Each scene shows the same named points in several views. A view is turned or mirrored, and shifted as a whole, has a little noise and may leave points out.
(in the rows, 128 means zero)

Scene 1
View 1
zatur: [114 140 129 107 106 116 128 179 173  85 158 158 127 124 141 127 109 143
 130 128  89 142 136 117 123 169 138 127 165 109 159  99 113 120  77 133
 145 109 134 106 157 141 132 147 163 170 152 155 179 119 119 108 100 161
 129 139 118 113 124 102 108 135 155 145 142 164 145  75]
Zupov: [164 112 134 131 157 124 126 153 125 130 160 135 112 134 122 126 117 130
 186 139 108 149 124  70 109 125 146 116 179 165 109 118 130 133 116  91
 110 119 159 131 121 156 143  79 135 127 174 151 153 131 159 142 134 190
 118 138  66 101  87  95 129 164 148 131 142 153 137 127]
Zubot: [158 131 118 144 141 107 111 177 129 126 141 141 138 102 142 159  78 114
 100 143 104 134 138  89 101 144 138 145 148 151 140 160  69 140 116  83
 109 151 146 134 117 160 103 165 152 155 174 162 130 151 163 133 105 147
 126 151 119 133 130 127  96 126 150 120 145 116 140 113]
goli: [124 167 125 136 124 138 114 176 116 103 167 130 140 113 124  88 108 148
 161  96 105 138 130  79 118 137 146 146 147 105  97 102 144 109 108 109
 176 141 113 140 114 118 167 106 126 132 158 142 180 133 112 137  95 185
 125 128  69 110 119 122 115 157  94 142 185 183 108 147]
bebo: [141 142 142 135 140 115 118 161 123 121 153 125 135 118 131 119 112 124
 162 132 103 135 129  75 113 130 139 148 152 145 114 126 131 126 120  96
 138 130 142 140 128 135 137 102 133 125 162 149 154 130 139 149 118 182
 125 138  80 120 106 110 120 150 120 120 167 153 127 141]
mazuv: [134 162 155 147 137  95 111 166 121 124 139 116 157  98 144 127 110 103
 128 142 101 120 137  74 112 130 133 181 121 148 131 153 116 130 138  87
 146 142 141 155 132 123 120 128 133 121 153 148 137 130 133 162 113 170
 133 144  99 142 120 122 112 133  98 102 182 134 126 152]
gemir: [134 149 115 133 125 122 114 186 135 105 152 145 140 103 143 138  82 132
 106 121 100 135 140  98 111 154 140 145 146 115 138 134  87 124  99 103
 138 147 127 129 125 146 124 165 152 160 163 154 155 143 135 122  91 153
 129 144 116 127 137 131  96 131 134 136 156 142 132 107]
tevo: [ 94 207 162 153 107  80 101 187 128 102 130 110 193  74 162 115 105  97
  84 129  92 100 150  88 122 147 122 223  79 108 155 159 111 124 136 101
 193 153 117 163 150  91 108 172 137 131 130 147 150 122  95 164  85 151
 145 147 129 170 157 143  95 109  60  90 215 135 112 158]
zefam: [120 137 150 114 116  94 128 164 168 101 148 143 134 118 147 138 125 117
 133 151  89 134 137 102 121 157 133 146 152 135 167 124 117 131 101 121
 135 105 152 115 167 137 113 135 160 152 146 155 160 114 127 130 118 164
 134 147 119 126 114  97 115 130 148 121 148 146 150  92]
kip: [143 160 138 157 142  99 106 175 114 130 135 118 161  89 146 142  86 105
 102 140 103 120 143  76 104 135 131 180 120 147 134 168  90 137 138  77
 136 157 136 155 118 132 110 156 137 130 161 155 130 144 143 155 102 154
 130 150 111 148 134 139  96 124 104 104 178 120 127 148]
Nulez: [110 170 139 133 113 112 114 179 137  98 151 131 155 102 144 113 108 128
 125 119  95 127 140  90 120 150 137 167 129 108 137 123 123 117 108 112
 170 135 122 137 139 115 136 140 142 142 145 147 166 125 110 138  95 166
 133 138 104 133 134 122 104 133 102 125 182 158 120 129]
Rulu: [142 131 123 121 134 138 124 168 136 107 168 145 115 132 123 108 110 150
 178 115 105 151 126  84 115 140 150 113 180 124 110  97 137 116  92 110
 139 121 133 121 123 145 159  96 139 146 168 147 174 128 136 122 113 188
 116 132  68  95 102 103 123 163 140 150 149 176 129 115]
Sotag: [152 132 123 136 141 120 117 169 131 120 154 138 131 115 132 134  96 130
 137 132 104 139 133  83 107 137 140 136 158 141 126 132 104 130 111  95
 126 137 142 134 121 147 131 126 142 142 170 153 149 139 145 130 111 169
 123 142  93 117 118 118 110 143 139 132 150 145 134 119]
Kiv: [178 106 130 137 167 134 124 149 111 138 163 131 105 134 113 123 112 133
 199 136 115 154 120  59 103 114 149 111 188 172  90 123 133 131 120  80
 104 127 162 137 106 162 149  65 128 120 186 150 147 140 172 143 138 199
 113 134  52  95  80  97 135 173 147 133 142 155 131 140]
View 2
zefam: [ 97 131 135 137 163 113 151 136 120  66 128 155 131 115 124 167 129 129
 140 108 120 142 161 148 110 121 176 167 110 144 161 139  98 133 139 121
 180 105 120 107 132 112 148 161 139 130 123 136 138 154 113 148  99 168
 125 125 146 157 131  95 128 150 106 148 138 144 173 140]
Zubot: [ 75 109 159 125 155 120 132 138 143  87 101 159 130 111  93 198 110 136
 141 121 138 119 108 152 143  64 187 186 112 165 149 111 101 152 108 155
 194 114 107  71 130 125 143 218 155 128 118 100 128 158  93 132 103 136
 117 143 144 115 134 107 140 173  81 171 172 161 163 134]
Sotag: [ 81 114 158 123 165 113 134 108 124  74 113 161 121 120 103 174 136 146
 143  94 106 120 122 150 137  94 172 168 117 143 143 127 100 146 114 137
 183 116 107  93 120 137 125 169 139 134 104 105 128 142  97 131 103 133
 101 129 143 118 144  98 136 164  85 166 164 139 147 113]
Kiv: [101 101 194  99 177 119 117  39 129  94 125 181  99 133  99 157 167 180
 171  55  78 128 133 116 142  77 155 173 124 113 137 103  96 149 108 105
 190 134  96 119  95 167  98 151 123 157 100 119 130 108 105 116 134 112
 101 111 159 122 177  68 134 143  71 171 189 136 123  96]
mazuv: [ 91 117 150 135 137 113 130 118 132  96 100 171 133 142 117 168 122 125
 135 107 120 131 115 154 124 113 177 194 104 140 144 122 122 151  78 130
 170 100  91 131 153 124 144 179 167 132 134 103 123 157  93 160 104 103
 102 130 139  97 148 136 149 140 102 176 137  95 156 105]
tevo: [ 71 134 111 160 117  99 145 176 124  80  83 163 157 148 134 166  98  85
 100 137 132 126 102 192 118 157 187 196  93 160 143 152 138 148  66 145
 143  78  98 133 191 101 164 178 190 114 143  85 112 191  79 189  74 105
  88 141 118  81 124 183 160 149 120 180  93  59 177 103]
gemir: [ 62 121 136 134 163 104 147 144 123  57 110 150 129 112 106 182 122 126
 126 112 118 110 113 168 140 101 181 161 114 161 146 143 100 141 120 155
 178 106 120  71 128 128 136 177 142 121  97  95 120 157  91 136  83 145
  98 141 130 117 124 113 139 184  91 162 149 142 158 122]
Nulez: [ 71 126 126 141 157  97 149 133 108  53 113 157 131 134 124 155 135 118
 121 101  99 113 120 175 127 144 172 160 109 144 144 159 111 138 110 137
 160  97 115 108 141 131 132 135 141 123 101  98 114 156  90 152  78 131
  85 129 127 109 135 133 142 169 104 162 120  97 156  99]
zatur: [ 80 132 123 139 179 103 163 142 107  37 135 141 127 105 122 167 136 129
 129 105 106 125 152 162 121 130 171 143 114 149 156 163  85 129 161 133
 175 107 136  80 118 122 137 138 117 124  94 127 128 150 108 135  81 184
 110 128 135 158 120  91 123 179 103 141 136 153 168 136]
Zupov: [101 108 181 109 174 117 126  62 126  84 129 174 108 128 106 158 161 168
 163  65  90 132 140 124 132  87 162 171 122 120 145 113  95 145 117 107
 187 126 102 117 103 154 109 151 124 150 104 123 131 119 109 121 125 126
 107 114 156 132 167  74 132 145  81 164 175 139 136 107]
goli: [ 68 121 141 132 165  94 142  91 100  52 116 164 115 145 118 144 157 137
 126  72  69 107 112 165 136 146 158 152 120 124 131 161 109 140 108 126
 156 107 108 115 127 156 107 108 128 132  83  92 106 138  90 144  83 112
  66 121 125  95 147 122 144 169  97 172 131  84 134  73]
View 3
tevo: [154 104 168 115 117 143 168 150 148 133 111 163 127 151 124  89  75 154
  79 170 181 147 108  79 190 152  88 136 128  81 127 121 101  69 138 144
  70 136  98 166 133 152 169 184 119 120 101  98 155 121  70 158 182 112
  66 144 130 167 162 134 121 149 169  57 154 162 128  92]
gemir: [144 128 130 113 123 130 158  98 151 137 126 132 116 144 140  80 119 134
 112 183 142 154  96 141 142 178 121 155 161 116 131  84 135  88 167  99
 119 113 121 140  93 142 114 139  80 101  91 141 132 171 108 147 123 115
  82 178 148 126 116 141 147 118 144 118 181 167 109 134]
Rulu: [141 121 139 132 129 147 157 115 162 166 150 111  97 127 152 114 152 132
 132 165 112 121  93 208 136 140 119 135 184 140 153  89 147 116 143 100
 138 104 128 130  78 136  85 123  91 112 118 130 133 183 127 144 122 124
 125 143 130  75 131 165 160  86 126 146 179 126 113 186]
Zupov: [155 133 135 116 134 140 162 133 155 178 165 113 106 130 156 115 145 125
 169 179 117 133  97 196 130 133 145 138 166 140 136 118 132 111 160 108
 155 119 147 119  70 112  88 144 109 139 127 132 107 170 145 139 110 127
 138 153 120  71 130 176 153  85 126 169 138 115 111 188]
Zubot: [158 146 122  93 128 118 160 100 142 141 137 137 128 152 141  72 108 126
 142 202 146 173  97 121 130 184 148 165 147 115 111 105 121  78 191 100
 131 127 141 130  79 120 117 157  89 117  87 153 100 161 118 145 104 113
  89 203 140 128 110 148 141 123 142 138 145 168 103 131]
kip: [168 131 133  94 132 131 172 131 141 145 132 138 134 149 139  77  93 128
 125 192 158 159 102 104 163 158 132 152 140 109 111 127 107  74 176 118
 108 135 134 144  94 127 140 190 108 128  86 122 115 139 102 145 132 121
  73 177 121 137 148 149 137 135 147 108 133 160 120 126]
bebo: [157 122 146 119 132 144 164 139 153 166 151 123 111 133 150 109 127 134
 138 172 133 130  98 168 150 133 126 134 161 127 136 119 125 101 149 118
 128 121 132 137  87 127 108 156 112 132 115 118 126 158 120 144 132 125
 115 144 118  96 149 165 144 105 135 135 144 126 120 164]
Nulez: [141 108 155 126 120 145 159 126 155 146 127 136 110 140 137  99 114 148
 100 166 146 135  99 146 160 151  96 136 158 108 142  99 128  96 137 120
 101 118 108 149 108 150 127 146 102 110 112 116 152 157  96 151 153 115
  92 141 138 126 142 146 138 118 149 100 177 150 120 137]
zatur: [113 121 155 141 114 129 139  94 158 145 132 141  92 143 132 101 134 150
 118 172 133 141  97 173 116 182 102 150 161 110 150  66 149 103 143 108
 130 106 111 131 107 145  97  86  81  99 134 157 143 184 111 156 123 100
 123 158 175 112  86 145 136  97 151 128 196 150  99 142]
mazuv: [164 120 152 108 129 139 166 150 145 156 140 139 124 145 140  99 103 139
 130 181 152 145 102 122 164 141 126 139 141 109 125 130 108  85 157 129
 112 135 130 144  98 128 133 179 122 137 107 113 123 136 107 148 145 123
  95 154 117 125 152 156 137 125 148 112 132 139 122 134]
goli: [150 104 141 133 132 159 169 131 165 157 139 110 106 122 155 111 137 136
  99 155 125 112  96 189 172 123  98 123 183 135 156  97 138 113 128 109
 109 109 116 152  95 155 108 152 101 106 100  98 154 168 103 144 153 133
  94 125 114  94 171 156 159 104 132 108 188 133 130 171]
Kiv: [170 135 123 108 141 141 167 136 156 184 172 101 111 125 168 115 148 119
 175 180 108 128  94 209 135 121 157 137 173 155 133 124 132 113 168 101
 161 118 157 118  57 108  80 158 111 144 117 124  99 171 150 133 100 135
 135 153 103  57 146 182 163  82 116 176 130 110 115 206]
Sotag: [149 129 132 112 131 134 159 114 151 154 144 123 115 138 149  93 128 128
 136 182 134 145  98 159 136 159 133 147 164 125 131 104 135  94 166 107
 133 119 135 130  82 126 106 146  94 119 103 135 119 169 123 146 116 120
 105 168 132 105 126 157 148 107 136 139 156 146 111 157]
zefam: [125 125 165 132 112 125 141 121 150 154 140 151 100 150 129 109 121 149
 142 179 141 148 100 149 119 173 114 148 139  99 134  94 130  93 149 127
 129 122 120 125 106 128 109 111  99 127 144 150 130 160 120 154 127  99
 132 158 165 119  89 153 125 102 158 134 159 140 101 136]
View 4
bebo: [136 123  97 136 129 114 144 114 131 142 133 111 169 157 128 139 121 114
 146 155 183 140 132 125 142 113  83 141 117 107 127 173 179 149 103  97
 122 170 141 109 109 125 109 112 148  89 158 114 155 119 128 125 121 105
  76 141 141 126 123  97 116 130  65 112 120 128 121 112]
tevo: [132 118  76 115 123  74 142 148  93 109 150 118 149 125 107 209 161 149
 120 128 198 144 136 175 234 178  34 173 126  80 140  99 139 102 154 120
 102 155 154  79 124 100  89 126 142  60 136 133 149 108  87 176 142 166
  83  88 113 132 167 126  74 106 115 132 141 161 181 126]
goli: [129  98  98 105 143  84 152 114 155 144 150 127 169 169 102 140  88 151
 148 140 163 140 124 167 146 120  72 140 116  97 133 151 169 122  98 114
 122 175 133 117 102 121  96  99 153  86 180 102 155  84 134 148 110 105
  52 155 116 128 135 103 107 119  66  95 110 114 102 120]
mazuv: [137 138  84 140 123 115 137 133 106 126 141 112 161 146 129 172 148 116
 129 152 202 146 138 130 180 139  64 154 119  98 128 150 170 135 123 100
 114 170 144  96 121 109 102 124 140  82 145 128 153 122 113 138 126 125
  86 107 144 130 133 103 100 123  80 124 129 146 155 110]
kip: [139 153  75 157 121 114 137 137 107 111 159 107 163 163 134 172 157 116
 134 151 202 149 150 128 203 134  50 162 113  82 129 147 175 141 133  93
 110 148 141  97 128  90  96 133 131  75 145 144 142 114 112 145 147 122
  80  91 151 135 128  94  79 118  63 138 131 156 157 111]
Nulez: [130 108  87 116 137  73 161 122 131 132 136 111 164 146 114 155 122 143
 147 140 163 142 129 160 181 133  62 155 122  91 138 134 165 130 121 109
 117 153 146 107 109 127 104 111 145  68 158 115 145 103 108 148 148 133
  70 132 115 132 152 114  94 117  80 122 132 139 123 129]
gemir: [135 131  78 147 139  80 169 115 145 120 143  93 168 170 134 129 128 129
 157 150 154 144 139 138 191 107  56 164 116  73 134 149 182 155 124  93
 112 120 144 121 119 123 111 120 132  61 154 128 130 107 105 137 187 119
  62 122 131 142 137  96  77 117  45 141 135 152 105 134]
Zupov: [142 135 102 152 130 131 149 101 140 154 120  99 178 167 142 112 116  94
 157 171 179 142 132  99 113  84 101 133 113 116 123 204 198 171  87  82
 133 169 136 122 107 140 121 112 145  98 160 111 156 129 142 100 125  81
  77 158 157 124 105  83 131 140  43 113 118 118  99 107]
Kiv: [146 143 105 157 132 148 140 100 146 153 131 108 180 182 140 109 107  92
 155 173 188 145 136  94  97  79 105 126 109 120 116 216 205 174  77  79
 133 182 129 124 105 128 112 109 146 108 171 114 157 124 154  98 100  66
  71 159 168 122  93  76 134 140  30 105 109 110  96  96]
Sotag: [137 138  88 150 132 106 156 111 139 131 136  99 174 171 137 125 126 113
 156 160 169 145 138 120 158  98  73 149 116  91 128 171 191 160 108  87
 121 143 139 121 114 125 114 118 136  78 158 122 141 117 124 122 156 102
  66 132 146 136 121  88  99 125  43 131 126 139 108 120]
zatur: [130 101  90 124 144  58 192  96 155 143 104  82 175 142 132 107 115 130
 170 152 126 134 123 140 162  98  80 151 129  92 142 153 178 163 114  97
 121 116 157 128 105 172 135 110 143  54 150 103 130 122 101 115 208 129
  70 156 110 139 150 109 104 120  64 143 143 143  81 152]
Zubot: [139 155  77 174 127 107 163 117 130 115 143  85 171 174 150 127 151 106
 156 163 173 148 151 108 189  99  60 164 115  74 127 165 193 169 124  75
 114 119 142 117 128 117 116 135 126  65 145 142 126 125 109 122 192 112
  72 108 154 143 121  84  79 121  34 150 138 160 116 125]
zefam: [132 117  91 136 130  86 172 107 123 143  93  80 170 128 141 128 144 107
 154 159 157 137 124 119 163 109  86 152 131 104 134 160 176 165 119  93
 121 130 160 110 109 164 134 118 141  61 137 112 141 145  98 108 189 134
  89 141 127 132 145 110 116 129  80 141 150 149 112 138]
Rulu: [134 115  99 131 145  95 167  97 165 151 129 103 180 174 127 102  92 123
 166 156 148 139 127 128 122  84  89 137 114 101 130 185 191 161  89  93
 128 154 134 134 101 145 119 101 148  86 172 104 146 106 136 115 142  91
  57 170 135 131 119  90 115 129  40 112 116 115  75 123]
View 5
Kiv: [128 105 123 177 118 113 149 116 119 171 178 129  78 141  99 144 123 144
 143 157 114 125 146 169 136 171 151 147 105 150 185 102 121 107  52 101
 145 107  99 143 111 120 135  77 145 113  98 166 151 153 108 135 157  91
 196 116 108 138  87  53 107 115 145 108 173 128 151 157]
goli: [154  73 133 111 100  97 151 116 133 157 124 116 107 132  98  87  99 124
 107 168  98 144 129 182 165 167 138 121 112 142 131 102 111 126  88 156
 181 151 117 167 156 159 126 100 115 141 114 143 156 147 100  77 133 109
 163 130 117 163 129 105 124 139 149 121 112  70 175 133]
tevo: [198 110 120  94 137  90 115  84 158  93  92 107 209 101 113  46  93 115
 105 125  94 164 106 184 126 127 162  93 198  88  89 110 106 118 179 136
 173 138 184 167 165 135 119 100  85 139 133 171 167 158  90  71  71 132
 125 121 180 154 117 154 161 133 143 130  69  36 141  97]
Rulu: [131  79 125 145 102 113 161 111 108 161 144 128  74 143 107 106 116 130
 132 162 109 137 140 154 154 170 113 134  94 152 154  95 104 122  83 138
 151 138 115 167 121 136 148  98 126 119 103 122 159 133 104  92 146 103
 173 126  99 151 115 102 118 112 131 126 158 102 165 149]
bebo: [149 104 123 143 123 107 143 108 130 145 143 123 119 133 106 104 111 133
 133 149 109 140 131 171 135 159 147 130 134 132 150 104 114 113 102 118
 149 120 129 158 135 128 131  88 124 122 108 162 157 150 105 104 130 107
 171 119 129 148 105  99 126 116 142 118 137  93 152 133]
zefam: [135 103 111 141 123 119 148  89 106 118 130 135 125 141 129  80 123 125
 154 121 116 143 136 129 124 146  99 122 144 121 136  95  96 116 152 118
 113 121 165 170 113 114 160  94 113 105 109 126 164 126 109  85 122 118
 157 114 130 143 109 144 141  81 114 148 155  98 145 122]
Zupov: [129 105 119 166 118 114 151 111 114 159 169 132  88 144 109 127 122 140
 149 150 117 130 142 161 134 167 138 142 115 143 173 102 115 110  79 104
 134 108 114 151 113 118 142  82 138 112 100 158 153 145 108 120 149  97
 189 115 113 142  95  77 116 105 137 119 170 122 150 146]
kip: [189 115 109 150 144  99 117  88 131 110 132 112 170  94 109  97 109 133
 116 121  94 152 121 173 118 135 165 109 171  95 126 117 104 105 126 108
 174 122 160 153 127 110 126  89  99 117 130 166 171 156  75 123  85 119
 143 129 172 129  80 110 144 138 134 115 118  83 120 127]
Zubot: [177 103  98 181 141 111 123  83 102 111 144 119 136  94 112 108 124 137
 129 114  96 143 132 136 115 137 131 115 143 103 139 116  86 105 117 103
 159 125 158 158  92  94 146  90  98  98 131 133 181 138  72 135  91 119
 138 134 155 118  69 117 137 125 111 121 160 113 109 144]
Nulez: [164  87 121 114 117 102 141  99 129 127 113 119 139 123 111  70 104 121
 115 143 100 152 123 166 146 147 127 110 141 118 116 105 100 123 136 145
 163 143 151 171 142 140 137 102 101 129 118 138 163 141  95  77 108 117
 144 126 139 156 124 137 142 122 134 132 111  68 156 123]
gemir: [174  80 106 151 122 108 136  89  99 117 125 118 124 106 112  89 115 125
 119 130  94 148 130 135 139 143 114 108 127 116 123 111  84 118 122 134
 167 145 154 172 107 119 149 103  93 109 130 112 179 131  77 102  97 121
 135 139 141 133  95 136 139 130 115 130 143  92 132 138]
Sotag: [156  94 112 159 121 109 139  96 108 135 144 125 114 119 108 108 118 134
 128 138 101 141 134 151 135 151 129 125 126 126 146 107  98 114 101 117
 155 128 137 159 109 118 142  92 110 111 118 134 168 139  88 114 120 112
 159 129 132 136  91 109 127 121 125 121 153 106 138 142]

Which points are out of place in each view (at most two, in the order of its rows)? Write none if all are in place.
view 1 | none
view 2 | Nulez
view 3 | none
view 4 | Zubot, Rulu
view 5 | none
